A landscape with many valleys, sampled at points; each row gives a point and its height.
From any point a ball rolls to the lowest of the 2 points nearest to it. It stops when none of these is lower. Distance is the straight distance between rows; heights are no part of it.
z_279 height 691: [145 168 146  90 147 102 139 131 159 123  91 143 111 100 141 144 158  87
 123 150 109 118  98 136 125 145  92  98 144 114 124  78  91  87 120 181
 138 100 124 101 116  95 136 109 116 158 111]
z_177 height 271: [130 156 115 145 164 113  82 185 119 181 163 129  89 106 128 158 152 170
 127 113 110 163 151 119 104 132 136 127 136 170 131  82 141 117 130  72
 117 125 157 102 153  98 136  62  80 146 135]
z_210 height 538: [150 155 111 172 159 111  91 145 169 176 202 122  95 145 137 142 113 172
  56 140 134 139 150 103 100 117 140 134 110 173 158 100 163 119 120  76
 161 115 151 128 172  99 100 151 156 153  90]
z_621 height 244: [167 127 154 135 123 147 138  82 134 103 114 127 140  89 118 132 106 100
 136 118 132 109 125 120 149 142 136 137 126 154 127 165 135 140 100 146
 135 134 118 113 107 121 120 195 147 116  97]
z_37 height 746: [110 136 142  65  75 142 188 149 103 104  63 150 145 127 117 102 117 100
 203 153 132  98 104 133 146 116 111 101 141 108  69 135  84 119 102 161
  92 105 102 107 138 157 175 124 130 120 135]
z_517 height 677: [164 201 169 115 123 125 159 151 154 164  96 161  99  65 108 154 158  91
 134 158 106 124 116 112 117 155  82  99 127 147 131  77  69  93 100 166
 135  88  96  88 105 108 140 111 126 153  81]
z_619 height 507: [127 108  98 133 148 105 110 129 113 131 207  93 123 150 117 139 104 158
  45 148 149 144 123 135 106  87 125 127  90  99 138 105 148 133 146  94
 138 120 136 163 200 127 110 125 122 133 144]
z_952 height 207: [ 51 129 130 113  94 130 150 113 159 135 135 149 123 173 112  93 112 116
  75 146 157 111 117 114 121 118 138 117 101 104 130 126 111 119 154 121
 133 138 102 133 180 140 110 118 160 135 153]
z_860 height 489: [ 91  68  88 122 119  92 121  98 117  81 100 146 159 165 184  83 102 102
 150 103 118 132  98 126 141 117 165 126 155 123 104 193 160 144 163 121
 110 156 184 161 127  84 117 123 112 153 186]
z_891 height 670: [187 133 113 104 107 148 162 166  83  97 102 102 111 137 146 119 144 123
 172 166 102 118 164 179 102 119 119  78 149  98  73  43 119  74 108 129
 111 115 166 116 113  82 154 113 122 119 120]
z_979 height 301: [ 46  97 119  94  76 176 148 119 148 101  95 140 144 186 121  73 127 109
 122 124 117 110 113 156 141 125 139 117 111  46 126 130  90 112 161 167
 120 133  95 145 129 156 124 116 156 126 182]
z_868 height 236: [ 63  81 110 109  87 170 142 103 151  61  56 152 152 188 151  58 117  70
 154 134 100  81 108 147 131 121 141 104 134  48 122 143  95 105 137 190
 136 132 115 132 103 135 119 150 160 127 173]
z_485 height 775: [125  92 121 117 124 110 163 114 122  50  33 175 172 128 178  57  96  59
 228 144 101  63  97 129 136 105 127  91 166 124  79 168 114 135  95 177
 112 108 142 143  88 116 151 185 133 151 141]
z_824 height 264: [ 41 131 156 112  70 165 167  87 171 137 109 161 145 168 100 103  90 119
 113 130 139  98 144 108 116 144 140 144  92 126 144 144  95 127 142 146
 123 141  63 137 145 155  91 131 201 121 148]
z_456 height 490: [140 117 141 142 110 125 133 106 101 119 124 138 135  96 112 130  95 124
 196  96 131 132 128 108 147 142 158 149 144 169  95 192 163 168 104  98
  96 146 143 129 120 128 149 145 118 110 141]
z_674 height 394: [143 130  99  93 194  68 137 122 148 109 157  89 137 145 183 155 159 117
  45 154 120 153 104 166 112  94  85 106 119  52 157  75 105  93 158 169
 162 123 147 184 134  91 101 118  82 169 129]
z_214 height 630: [171 155 156 140 152 183 102 120 138 145 104 111 108  99 115 153 173 110
  90 137 126 144 132 153 122 141 103 124 103 116 159  86  88  87 120 161
 149 116 119  86  58 126 119 153 116 112  64]
z_633 height 870: [133 145 145 105 141  56 148 106 147 120 105 173 140  84 153 142 117  95
 174 108 126 112  91  79 133 157 127 124 167 185 100 160 134 165 106 151
 130 136 154 129 109  80 129 132 107 165 133]
z_342 height 565: [120 141 159 120 172  67 109 131 143 168 171 161 137  91 130 183 136 155
 177  66 143 140 116  82 168 147 103 175 181 173 140 167 151 179  98 146
 118 145 104 147 142 154 157  90 119 139 133]
z_848 height 762: [154 101 125 102 112 158 155 137 105  70  56 148 154 122 150  74 118  76
 223 145 103  89 111 159 145 106 121  86 153 104  80 138 101 112  94 167
  94  85 138 119  91 135 171 179 128 126 118]
z_140 height 506: [ 91 118 146 111  98 110 155 110 132 130 137 157 142 129 110 131  91 145
 175 100 151 123 124 100 156 140 147 151 140 153 114 179 151 167 129 119
  95 156 105 140 152 152 139 111 141 125 166]
z_400 height 732: [115 134 149  64  95 173 169 132 113  91  53 161 157 138 126 103 121  82
 198 149 131  89  98 146 154 115  82 120 127  81 111 139  58  94 103 210
  95 106  71 108 124 166 154 152 145 127 121]
z_261 height 549: [ 95 111 139 140 159  90  90 123 124 141 131 173 128 107 125 137 131 137
 190  39 137 146 114  79 170 155 137 172 169 164 133 193 147 175 110 130
 111 167 144 139 116 139 152  88  90 133 153]
z_11 height 340: [116  93  72  88 166 111 117 127 148  78  90 120 151 194 209 103 176  89
  95 150 113 128  80 181 137  70 100 105 140   7 158 118  88  93 156 210
 161 116 136 164 104 121 139 141  80 151 140]
z_407 height 483: [110 122 154 116  61 182 188 100 119 117 113 131 166 139  93 122  82 132
 172 135 127  99 153 135 149 134 139 159 105 128 129 177 112 146 143 147
  91 139  60 140 131 190 119 159 179 103 147]
z_312 height 837: [172  72 112 148 116 190  99 105  96  98 128  58 147 157 132 119 130 133
  93 136 120 143 135 158 132 121 156 124 108 103 147 149 145 127 132 110
 148 130 155 114 115 155 107 155 155  75 112]
z_288 height 441: [ 80 162 113 114 164  53 150 115 179 147 182 150 131 149 160 134 109 127
  39 151 158 110 106  93 119 103  92 137 114 131 153 126 118 116 149 134
 159 126 111 157 197 108  86 142 133 179 121]
z_908 height 437: [ 96 137 150  68 139  81 176 101 160 121 137 140 170 137 140 156 109 135
 146 124 157 121 103 120 161 115  92 157 139 138 156 171 123 153 150 186
 113 134  67 148 161 163 113 119 152 152 157]
z_802 height 851: [155 106 113 167 135 166  80 147  69 134 119 111 109 111 108 137 130 159
 167  93 114 161 149 124 140 133 155 165 140 149 116 153 162 156 137  78
 106 146 168 108  92 154 158 118  80  86 128]
z_659 height 378: [152  90 105 106  96 187 153 112  80  98 140  71 159 167 124 117  89 130
 100 173 124 106 142 171 136 102 127 133  94  84 116 140 137 116 145 117
 116 115 106 129 186 153 112 167 176  99 134]
z_923 height 171: [111 120 164 132 112 111 148  66 159  90  92 171 145 100 118 109  99  85
 155  90 143 101 100  82 143 155 142 131 139 162 128 189 125 158  93 164
 151 156 113 137  94 117 102 179 149 143 128]
z_739 height 252: [209 141 130 152 147 141 137 159  99 113 161  59 127 130 142 169 168 181
 100 151 112 172 180 187  94 129 108  95  98  95 159  18 136  81 149 117
 131 138 122 157 116 104 107  84 134 139 136]
z_121 height 521: [122 127  98 154 151  86  98 154 145 160 206 111 112 150 138 126 107 154
  34 152 146 142 120 115  82  89 133 107  88 135 144  82 146 114 125  73
 164 115 171 162 195  88  92 132 124 158 129]
z_131 height 533: [ 38 132 153 111 103  99 144  92 193 123  98 180 129 161 130 104 130 104
 128  98 138 114  94  83 132 151 140 135 140 124 153 163 102 151 145 177
 161 165 108 147  94 147 101 105 144 146 164]
z_212 height 135: [ 46 145 122  95 119 103 138 149 154 152 149 148 125 166 104 105 149 145
  76 138 169 131 102 119 141  99 105 118 109  91 137 121  90 122 162 125
 122 114  89 142 183 162 138  78 124 140 155]
z_544 height 213: [184 137 130 124 163 155 123 129 124 118 146  72 128 143 153 159 167 149
  65 153 128 166 152 185  94 117  97  99  85  79 163  25 119  68 136 138
 150 114 132 139 120 100  96 125 133 131 101]
z_136 height 548: [182 138 107 149 116 114 141 120  92 156 197  95 134 114 115 181  89 170
 114 158 127 115 165 132 118 131 122 169 127 161 112 123 191 147 141  82
 104 123 106 124 178 124 138 153 153 108 118]
z_388 height 48: [ 60 152 119  78 100  75 168 164 123 169 168 131 141 147  94 123 131 160
 118 154 177 101 122 116 134  95  88 130 105 130 109 120 109 135 152 119
  93  99  69 150 223 161 143  74 130 136 164]
z_393 height 468: [147 173 124 162 165  89 107 155 152 195 220 147 110 113 120 182 127 185
 111 124 132 120 164  95 130 129 109 171 153 177 147 109 173 147 125  90
 118 113  82 133 180 142 150 119 143 134 100]
z_182 height 515: [ 74 121 161  73  74 130 193 111 138 114  90 153 169 146 108 122  92 123
 192 127 147 103 126 125 146 125 127 133 125 136 127 160 104 139 135 177
  95 131  65 148 140 176 119 114 167 131 178]
z_272 height 442: [ 49 118 125 164  76 151 112 125 160 155 134 160  98 171 102  77  97 139
 104 105 136 135 134  87 116 152 193 134 110 151 137 161 135 147 134  69
 152 157 143 134 149 132 113 106 169 123 146]
z_286 height 406: [ 82 150 160 105 127 124 145 109 174 149 147 159 142 142 101 139 131 136
 116 113 165 128 112 113 148 118 113 157 118 131 166 152 109 144 142 154
 121 129  63 128 146 183 129 108 158 128 131]
z_10 height 857: [182 110 126 171 141 169 104 152  50 117  88 103 122  79 118 127 147 133
 203  99  89 167 153 149 123 134 151 130 143 153  88 143 134 143 113  83
  91 122 190 117  46 129 162 129  65  93 123]
z_547 height 564: [154 138  97 168 117 142 129 124  96 172 205 101 128 149  97 157  95 167
  67 179 140 116 162 121 118 109 119 174  95 145 143 121 164 144 150  63
 128 114  94 128 191 159 126 151 163  98  94]
z_488 height 512: [140 145 133 135 115 125 137 149  95 153 131 134 110  92 118 149 112 136
 176 126 122 137 137 118 125 147 153 132 142 173  81 135 156 140 112  76
  92 131 160 105 143 101 155 113  97 117 129]
z_742 height 347: [158 179 125 207 126 151  97 201 139 202 134 122  84 135 124 124 124 171
 122 161 103 141 178  97  66 141 164 123 117 201 130 102 134 115 108  50
 159 123 178  90 100 106 122 140 128 134  62]
z_874 height 593: [164 162 156 102 166 108 137 120 144 140 157 126 141  79 109 180 146 134
 135 114 131 134 125 137 164 139  90 159 138 137 150 142 125 140 137 166
 104 104  83 111 132 158 144 129 130 129 118]
z_710 height 279: [146 124 115 152 149 149  73 175 112 142 123  88  97 147 145 132 155 186
  76 123 141 189 152 133  88 125 147 101  92 131 147  45 139 109 130  77
 158 131 185 115 102 120 125  98  90 113 123]
z_966 height 451: [128 118 140 140  79 210 162  83 107 139 114 118 155 142  95 120  85 111
 113 161 124  91 160 128 137 145 123 169  90 126 138 178 105 137 136 125
 117 146  68 103 131 174 105 177 191  81 103]
z_133 height 657: [191 150 113 103  91 167 189 166  79 127 105  93 103 131 130 128 120 124
 141 200 117  94 178 170  90 123 103 100 121 104  67  41 108  63 106 122
 125 119 143 109 142  93 138 143 156 107  87]
z_932 height 592: [172 120 142 141 140 174 104  91 135  79  46 126 120 121 148 109 154  59
 132 141 115 103 109 142  95 128 114  82 123  90 123  77 103  80  71 185
 159 118 160  98  57  80 115 182 134 115  78]
z_682 height 473: [ 52  95 134 161  94 127 107  95 168 127 139 176 112 157 117  88  99 128
 126  66 131 129 133  83 132 176 182 153 139 144 139 181 141 166 130 116
 163 173 141 159 114 124 101 113 169 130 160]
z_925 height 509: [125  72 100 140 131 110  96 103 104  86 102 125 125 154 166 102 105 115
 136  98 128 146 108 125 121 134 171 118 145 144 101 163 175 136 125  90
 128 146 219 134 122  64 113 124 113 124 151]
z_773 height 758: [115 151 125  65  89 123 188 165  96 135 107 124 130 124 114 119 118 123
 166 172 150  96 127 144 133 113 108 108 129 115  65 105 103 103 120 129
  86 102 103 103 188 131 168 114 130 123 134]
z_257 height 660: [165 179 171 140 145 123 125 127 153 143  92 165 105  53 102 142 169  80
 145 113 105 140  95  95 128 157 111  97 128 157 130 109  83 132  84 162
 156 104 122  99  69 121 136 142 103 144  84]
z_215 height 500: [106  79 126 183 108 152  86  80 145 127 170 141 111 154 108 101  95 148
  95  79 130 122 142  90 145 173 178 160 133 146 160 190 160 165 114  94
 174 169 126 147 141 136  94 145 202 107 124]
z_22 height 703: [132 128 123  83 140 124 130 130 138  94  88 128 125 145 154 117 156  92
 126 145 129 119  94 158 136 108 106  98 142  72 117  99 103  92 132 182
 130 113 145 108 116 110 146 128 108 134 130]
z_168 height 855: [146 170 138 125 139  61 149 135 165 150 135 155 103  91 156 151 112 110
 129 141 118 115 126  95 105 162 136 103 155 188 111 103 150 111 107 117
 146 125 157 113 148  43 108 124 127 184 120]
z_64 height 313: [147 144 127 179 138 164  73 188 112 172 111 111  81 132 130 123 147 176
 106 125 128 166 163 107  83 140 164 124 112 173 136  76 136 127 119  50
 156 135 196  92  81 128 126 114  88 107  91]
z_748 height 444: [ 71 134 135 106 145  82 156  82 184 131 166 161 138 159 152 131 100 128
  65 120 160 118 109  93 138 120 107 159 121 132 167 159 125 139 152 153
 152 153  86 160 173 135  85 143 171 159 136]
z_331 height 527: [169  97 122 157 137 143  94 124  85 106 103  97 117 127 153 122 121 136
 149 118 120 165 139 137 101 146 170 101 131 155 106 113 170 125 107  77
 126 137 222 122  99  75 120 121 109  99 124]
z_708 height 836: [157 105 123 148 185 132  74 111 158 114 136  97 114 126 138 143 153 138
  65 101 139 163 126 140 133 126 139 123 124 115 168 109 152 123 132 131
 172 139 162 120  88 114 105 144 114 120 107]
z_211 height 563: [ 51 118 151 112  92  86 141 107 155 126  89 193 140 143 126 101 121 112
 195  80 135 124  96  78 142 152 153 143 154 155 122 189 118 168 130 156
 126 173 139 156  90 137 126  80 121 146 179]
z_974 height 443: [ 87 158 163  85 149 116 129 105 170 138 105 160 138 120 108 140 165 105
 122 102 150 140  81 129 168 133  78 147 125 105 181 162  78 132 131 204
 132 115  66 114 103 187 135 108 131 130 121]
z_743 height 303: [164 165 131 172 138 131 123 176  94 161 143 126  87  73 129 165 149 152
 182 122  90 155 179 125  83 159 151 110 146 191 117  76 142 110 114  64
 113 145 155 111 117  77 131  69  89 146 125]
z_519 height 373: [128 158 129 192 121 171 130 137 116 190 179 142 125 151  73 165 119 157
 102 152 149 107 168 103 139 126 111 209 121 149 151 148 126 161 159  97
 126 131  68 106 119 213 148 150 158  92  75]
z_540 height 55: [ 78 107 177 128  75 150 170  66 155  94  73 164 166 114  99  99  88  95
 196  86 115  94 128  95 131 153 144 139 113 153 130 182 101 151  93 185
 139 152  84 163  81 155  87 172 179 135 156]
z_751 height 344: [122 124 108 106  98 158 151 138  87 130 166  86 138 156  96 117 114 154
  92 169 153 114 136 166 135  89 115 136  91  80 113 123 130 121 167 111
  95 111  82 136 193 166 139 131 140 103 140]
z_235 height 769: [ 79 131 108  88  64 114 188 157 103 146 119 131 122 162 107  94  94 138
 136 172 168  90 138 124 121 112 133 108 108 126  65 119 125 119 131  90
  97 127 110 126 214 135 147 107 142 119 148]
z_687 height 692: [194 141 130 134 133 171 127 178  79 142 144  75 113 105 113 170 173 173
 129 162 107 153 170 183 122 127 105 138 126 110 124  64 116 102 165 119
 117 114 119 106  81 144 143 107 105 111 110]
z_402 height 646: [195 153 162 155 155 162 106 130 131 130 101 126 104  51  97 148 188 105
 135 108  99 155 131 130 138 149 115 113 129 141 140 100  90 117 112 159
 151 119 132 102  26 137 133 147  87 125  80]
z_275 height 467: [ 60 110 110 136 132  94 131 103 160 138 212 153 136 170 123 112  80 144
  55 122 151 125 116  95 119 110 132 155 103 113 158 149 131 153 155 107
 151 147  99 197 201 139  94 126 164 163 154]
z_356 height 531: [159 155 117 121 127 110 135 151  98 167 179 112 121  93 116 184 123 169
 153 133 124 129 157 131 130 133 122 148 141 156 100 110 164 145 136  86
  84 114 107 117 175 123 159 105 112 118 141]
z_672 height 283: [200 124 109 149 174 120  97 156  91 124 194  63 125 107 131 190 154 194
 112 130  95 180 169 185 110 115 110 129 117 106 156  53 172 127 168 109
 111 124 117 159 135 127 130  96 105 134 149]
z_694 height 172: [102 136  88 101 156  53 117 179  95 167 197 109 126 106 130 156 150 158
 115 140 129 133 130 140 114 102  92 124 119 125  99  83 135 120 147  96
  95 112 138 158 218  98 137  46  65 160 179]
z_120 height 547: [152 117 134 142 132 144 108 124 122  97  71 119 110 122 148 105 135 101
 141 131 123 134 110 130  99 142 154  75 140 132  97  97 142 117  95 116
 150 128 206 107  80  77 131 142 113 110 108]
z_679 height 445: [114 157 150 151 150 101 113 124 176 171 186 169 112 124 120 152 112 155
 111 103 165 124 128  83 144 136 123 164 147 170 151 150 154 159 115 114
 136 136  91 127 161 148 137 139 157 131  99]
z_487 height 261: [147 112 111 105 159 165 113 128 110 122 157  73 139 166 138 135 145 136
  37 163 151 146 122 184  98  84  97 115  70  45 152  70 104  78 140 140
 142 104 117 149 161 126 107 142 132 112 104]
z_36 height 534: [136 111 145 177 163 112  66 120 116 149 151 156 100 102 121 137 122 154
 160  45 143 138 136  80 156 157 152 176 165 170 133 174 174 171  97 102
 133 167 149 131 115 122 148 129 107 122 116]
z_725 height 578: [151 160 159 122 145  99 128 139 133 175 174 141 138  79 105 196 129 162
 170 104 136 128 137 101 161 138  98 177 158 167 140 145 141 175 112 130
  98 118  73 123 142 183 168 110 131 111 117]
z_495 height 502: [ 46 112 140 103 110 114 147  71 190  91  78 156 166 161 155  99 134  83
 136 106 115 100  96 122 140 145 116 147 133  92 166 175  93 125 152 222
 146 158  85 156  83 145  87 143 150 145 178]
z_684 height 472: [ 74 130 136  76 145 109 148  97 173 103  85 148 163 154 151 114 159  91
 134 118 131 125  81 148 168 120  82 137 132  75 177 174  84 119 154 226
 129 125  71 133 107 168 121 125 122 148 151]
z_285 height 862: [121 155 156 120 125  88 152 109 167 131 112 169 116 106 137 133  96  97
 128 136 149  97 110  75 119 153 140 117 138 181 114 135 136 138 102 127
 151 131 139 105 142  81 112 168 141 156 102]
z_567 height 613: [183 140 146 130 141 166 120 134 133  97  88 104 111 115 143 134 167 109
 119 146 115 136 133 164 104 138 114  83 119 101 133  45 106  69 108 161
 151 118 149  99  64  92 120 139 128 117  89]
z_199 height 877: [138 153 141  84 162  28 146  98 164 120 106 159 157  93 184 151 149  99
 149 121 112 126  84  91 160 144  96 144 184 162 139 167 115 162 131 198
 149 136 141 137  96 103 125 113  96 169 139]
z_196 height 334: [193 153 154 174 126 153 128 163  87 113 104 113  97  94 139 143 152 130
 181 131  88 164 168 142  84 161 151  78 142 166 108  55 135 103 109  83
 128 151 187 121  71  74 126  86 104 129 114]
z_447 height 812: [146  47 107 180 115 179  84 114  92  69  60 102 157 132 125  48 142  95
 160  92 112 140 134 155 136 125 179 101 139 116 130 203 152 132  97 119
 140 125 191 134  49 130 129 160 124  87 135]
z_916 height 416: [115 143 112 110 174  75 124 127 168 138 161 120 115 138 154 145 138 121
  41 152 144 143 102 132 112 102 106 109 114 100 152  88 119 103 151 136
 155 119 143 143 163  96  99 122 111 158 120]
z_961 height 830: [141  79 112 133 140 150  91  96 138  85 115  89 137 155 151 113 135 114
  74 118 133 148 111 148 128 115 153 101 112  95 148 140 144 121 130 131
 167 136 175 123 108 112 101 151 143 108 126]
z_234 height 779: [ 97 154 118 124  69 112 176 161  94 182 140 133 119 127  98 131  90 156
 151 167 164 102 156 114 114 123 139 134 114 171  74 141 151 139 124  51
  81 124 117 111 200 132 158 106 121 111 133]
z_673 height 377: [120 168 106 193 117 139  90 187 132 205 152 141  83 154 115 117 104 179
 124 139 125 130 170  84  85 125 169 145 119 204 114 143 154 132 104  24
 129 126 173  96 159 113 140 132 119 132  85]
z_152 height 821: [126  39 103 161 118 158  72  92 128  55  73  93 155 161 144  67 146  93
 103  91 119 134 115 147 124 123 181  95 128  94 155 179 151 132 106 130
 176 147 180 132  73 107  94 148 152  99 140]
z_888 height 844: [152  77 109 165 109 187  95 125  74 107 109  82 129 133 108 102 122 140
 141 115 117 154 143 149 147 133 168 143 129 122 128 178 155 153 142  93
 122 142 166 116  88 165 137 141 123  74 134]
z_810 height 848: [179 170 154 146 146 119 136 123 161 142 145 130 100  78 132 161 136 122
 120 137 112 136 145 128 113 152 131 111 139 167 140  84 141 109 120 121
 141 125 143 106 112  76 114 136 135 150  98]
z_933 height 621: [161 154 153 135  98 147 175 125 112 128  78 146 106  76 116 127 105  85
 174 152 115 110 116 100 109 148 142  96 128 161  67 123 113 134  86 108
 121 121 145 114 110 110 146 170 114 115  84]
z_323 height 413: [137 138 149 188 106 209 134  97 116 173 138 140 132 134  70 140 120 116
  97 145 140  98 158 110 145 143 113 195 102 143 153 178  98 152 135 125
 142 153  78 101  90 202 118 173 168  85  73]
z_236 height 234: [101 151 121 145 136 129  88 178 136 179 152 141  84 136 107 125 141 163
 107 123 148 154 137 101 119 121 148 130 127 163 128 112 134 137 138  68
 127 128 143  98 145 143 152  99  94 126 116]
z_581 height 569: [164 115 142 157 139 143 102  88 132  62  49 133 129 102 138  86 143  60
 145 118 115 105  95 125 107 135 144  81 141 126 103 124 127 121  78 157
 161 125 184 116  48  79 120 184 121 121 100]
z_690 height 305: [158 117  99 118 196  90  88 144 114 126 189  96 126 103 136 183 153 167
 118 103 106 173 132 158 135 120 113 139 143 113 143  96 165 142 162 115
 107 124 134 152 146 117 141  84  82 146 162]
z_790 height 486: [112 165 130 156 161  72  94 169 138 217 200 174 120 110 140 189 118 180
 172  91 141 119 153  69 125 143 118 177 166 203 127 138 165 164  90  87
 103 124 100 133 198 130 166  86 121 147 116]
z_732 height 335: [163 154 135 155 145 165 117 131 115 163 165 110 117 110  85 168 147 154
 102 139 136 133 149 134 148 129 107 177 119 131 146 132 127 138 150 120
 121 120  90  94 100 189 147 142 128  94  82]
z_723 height 182: [ 89 126 106 105 127 114 117 156 113 144 134 133 111 146 123 117 132 142
 118 121 148 145 109 122 133 113 140 112 128 121 103 125 137 125 146  98
 109 134 153 116 165 126 149  80  91 131 160]
z_189 height 518: [121  84 121 171 147 113  71  95 135 126 183 141 108 138 134 132 100 161
 107  61 147 142 125  91 163 152 156 168 153 144 153 179 181 173 122 108
 152 174 144 150 148 126 119 137 152 128 126]
z_968 height 606: [153 148 127  91 137 129 142 140 117 131 150 102 133 111 113 154 148 142
 116 150 131 133 126 165 148 116 101 131 123 105 124 107 123 107 153 150
  96  96  96 109 150 143 143 125 119 124 125]
z_696 height 556: [150 131 130 180 137 145  84 131 146 155 155 121  95 133 129 129 115 140
  80 123 141 141 136 100 115 142 165 134 127 172 151 128 155 135 107  80
 172 137 167  99 126 119 108 157 142 111  84]
z_531 height 412: [145  66 101 115 105 183 134 104 107  70 101  94 165 163 149  89  99  94
 138 142 111 105 130 173 158 111 145 110 126  85 128 165 137 115 134 142
 116 116 134 126 143 140 113 184 165 110 149]
z_911 height 461: [133 131 131  58 148  92 164 132 130 111 138 114 171 123 145 152 126 125
 165 134 127 119 110 165 177 103  86 138 142 109 142 164 128 135 153 189
  79  90  78 132 165 163 138 130 120 148 173]
z_562 height 640: [173 170 141 121  99 143 184 142 113 141  97 125 103  91 125 137 106  98
 141 186 118 100 158 128  96 148 123 100 123 151  83  75 115  87 102 110
 123 109 134  99 138  88 133 154 141 127  80]
z_202 height 440: [113  79 117 118  99 158 138 107 129  85 127 113 164 153 123 103 105 125
 153 113 119 124 129 158 169 124 152 135 129 100 141 182 153 140 157 145
 103 135 109 143 139 160 125 155 157 120 179]
z_602 height 371: [150 123  75  70 181  70 148 129 130  89 123 101 151 168 211 123 166 101
  87 172  97 121 101 181 119  80  79 102 146  30 138  76  87  85 150 206
 157 117 153 181 134  91 124 131  82 171 136]
z_130 height 466: [120  82 110 124 113 125 133 108 114  79 106 129 158 137 137 100  94 113
 184 105 123 125 118 146 155 133 162 132 150 138 107 199 170 149 134 117
  89 135 152 141 127 116 136 147 128 127 172]
z_695 height 842: [187 141 144 134 178 121  98 127 155 122 145 107 104  90 137 170 168 138
 109 109 112 164 139 160 129 142 123 115 139 127 166  78 135 110 139 146
 150 124 141 118  84 102 116 116 111 142 116]
z_583 height 577: [146 154 151 172 115 173 107 136 144 151 103 136  88 112 109 114 138 110
 106 142 131 132 125 103 108 143 154 112 116 163 125 117 118 125 102 105
 168 129 159  82  84 122 124 167 122 106  63]
z_294 height 123: [ 84 145 110  77 124  63 148 169 116 167 152 132 131 126 128 137 141 143
 128 146 154 119 111 121 131 111 100 120 131 137  91 115 124 131 134 115
  95 107 122 127 211 121 147  63  96 149 167]
z_339 height 292: [193 134 135 145 131 170 130 110 115 123 139  93 124  96 118 158 126 123
 118 141 121 134 148 144 136 141 134 144 123 140 132 130 142 124 129 126
 126 122 131  99 101 135 125 175 134  99  95]
z_101 height 482: [109 116 127  80 131  83 141 133 119 122 139 131 169 121 137 155 128 145
 188 104 134 135 107 126 172 117 115 147 155 139 126 180 152 169 141 145
  77 126 105 136 158 160 154  94 108 139 188]
z_855 height 716: [103 128 120  69 122 134 143 138 128  84  56 164 130 161 152  87 147  83
 171 155 121  92  79 155 147 102  85  99 151  50 111 120  69  93 114 211
 128 100 116 103 113 139 171 125 123 141 130]
z_658 height 682: [188 135 125 108 120 160 136 183  84 114 118  84 109 127 137 139 181 162
 146 162 110 156 163 196 112 121 112  96 128  84 113  28 104  69 137 133
 123 110 139 115  89 111 151  82 109 126 113]
z_12 height 883: [131 149 120  82 180  48 142  87 177  98  96 133 156 121 199 134 165  80
 106 138 106 121  77 131 156 130  83 138 168 101 159 160 104 123 156 221
 151 126 123 139  92 114 114 139  97 156 131]
z_146 height 788: [ 98  82 133 147 100 111 145  91 125  51  40 178 179 118 145  43 111  65
 215  98 108  89  94 108 133 127 154  99 156 147  92 206 125 157 100 164
 113 128 147 162  64 117 129 171 126 149 167]
z_296 height 601: [140 147 153 171  82 177 160 125 108 149  80 146 103  99  96 106 108  85
 138 148 120 109 123  82  99 149 161 112 108 169  81 158 110 157  86  85
 150 141 149 100  97 139 126 183 134  99  56]
z_105 height 299: [ 85  82  91 103 126 140 118 121 154  72  74 133 152 189 171  79 158  83
 119 128 116 112  88 170 152  94 124 102 139  33 146 151 104 105 154 193
 146 133 128 138 101 133 135 144 114 140 159]
z_240 height 487: [ 86 103  97 155 105 125 112 124 115 144 217 121 131 168  93 107  81 163
  48 140 147 126 129 119 110  97 141 142  81 104 147 135 137 149 152  70
 133 130 104 186 217 151 111 112 164 128 158]
z_622 height 407: [ 69 145 118 180  95 138 107 161 133 185 129 164  88 162 106  88  93 155
 132 119 142 131 140  78 103 142 187 132 113 183 113 159 153 143 110  36
 120 149 163 107 170 120 136 107 125 126 114]
z_510 height 179: [ 45 102 165 115  73 158 154  64 184 120 109 157 165 147 109 114  90 123
 149  88 112  94 153 101 127 174 147 164 109 129 149 148 102 139 128 183
 142 141  76 166  97 154  66 152 210 115 171]
z_70 height 369: [112 154 152 141 149 157 104 125 154 149 142 145 112 116  84 140 155 144
 103 103 150 149 125 118 163 128 118 166 122 124 169 151 111 148 144 141
 129 134  73 106 100 202 152 123 128 105 103]
z_116 height 304: [123 138 106 106 138 138 129 161  88 142 188  80 126 143  92 127 153 159
  54 172 158 133 132 175 110  70  92 124  77  63 125  73 101 102 159 112
 118  85  96 156 187 146 130 117 114 119 120]
z_409 height 208: [131 123 104 109 155  94 105 179 104 148 172  96 108 127 133 144 157 159
  86 139 131 159 134 154 103  94 112  98 107 107 118  50 132 103 148  98
 123 111 155 151 171  99 129  67  76 151 158]
z_343 height 701: [210 159 135 170 158 146 113 159 104 152 158  97 105  79 108 192 170 171
 139 135  89 162 185 158 115 148 111 145 148 151 149  66 136 124 153 107
 126 139 110 111  72 137 139  94 102 126 109]
z_385 height 801: [109  59 121 165  89 159 122 104  99  67  65 140 169 115 116  32 116  82
 201  84  96 115 128 141 137 137 183 112 143 132 110 223 145 148 102 131
 109 125 162 162  59 134 128 171 141 114 162]
z_594 height 243: [159 101 105 131 152 125  92 154 104 115 152  75 129 155 152 141 135 160
  71 132 138 172 133 150  98 107 138  86  93  92 133  61 145 106 138 101
 149 122 188 150 141 104 113 107 101 125 144]
z_795 height 328: [130 140 106 100 184  60 113 153 114 153 190 115 143  75 150 194 164 154
 160 111  96 152 136 140 144 138  92 153 161 146 122 119 156 150 138 125
  90 117 122 138 179 100 149  41  89 160 187]

For each start below, name the point where the ball stops.
z_22 -> z_544
z_891 -> z_868
z_447 -> z_544
z_199 -> z_961
z_619 -> z_868
z_120 -> z_544
z_342 -> z_388
z_673 -> z_388
z_10 -> z_544

Write out the way that a ball takes from each point below.
z_687 -> z_658 > z_891 > z_133 > z_562 > z_933 > z_296 > z_583 > z_696 > z_210 > z_121 > z_619 > z_240 > z_275 > z_748 > z_288 > z_916 > z_674 > z_602 > z_11 > z_105 > z_868
z_235 -> z_773 > z_37 > z_400 > z_855 > z_22 > z_279 > z_517 > z_257 > z_402 > z_214 > z_567 > z_932 > z_581 > z_120 > z_331 > z_925 > z_860 > z_130 > z_202 > z_531 > z_659 > z_751 > z_116 > z_487 > z_544
z_152 -> z_447 > z_385 > z_146 > z_485 > z_848 > z_37 > z_400 > z_855 > z_22 > z_279 > z_517 > z_257 > z_402 > z_214 > z_567 > z_932 > z_581 > z_120 > z_331 > z_925 > z_860 > z_130 > z_202 > z_531 > z_659 > z_751 > z_116 > z_487 > z_544
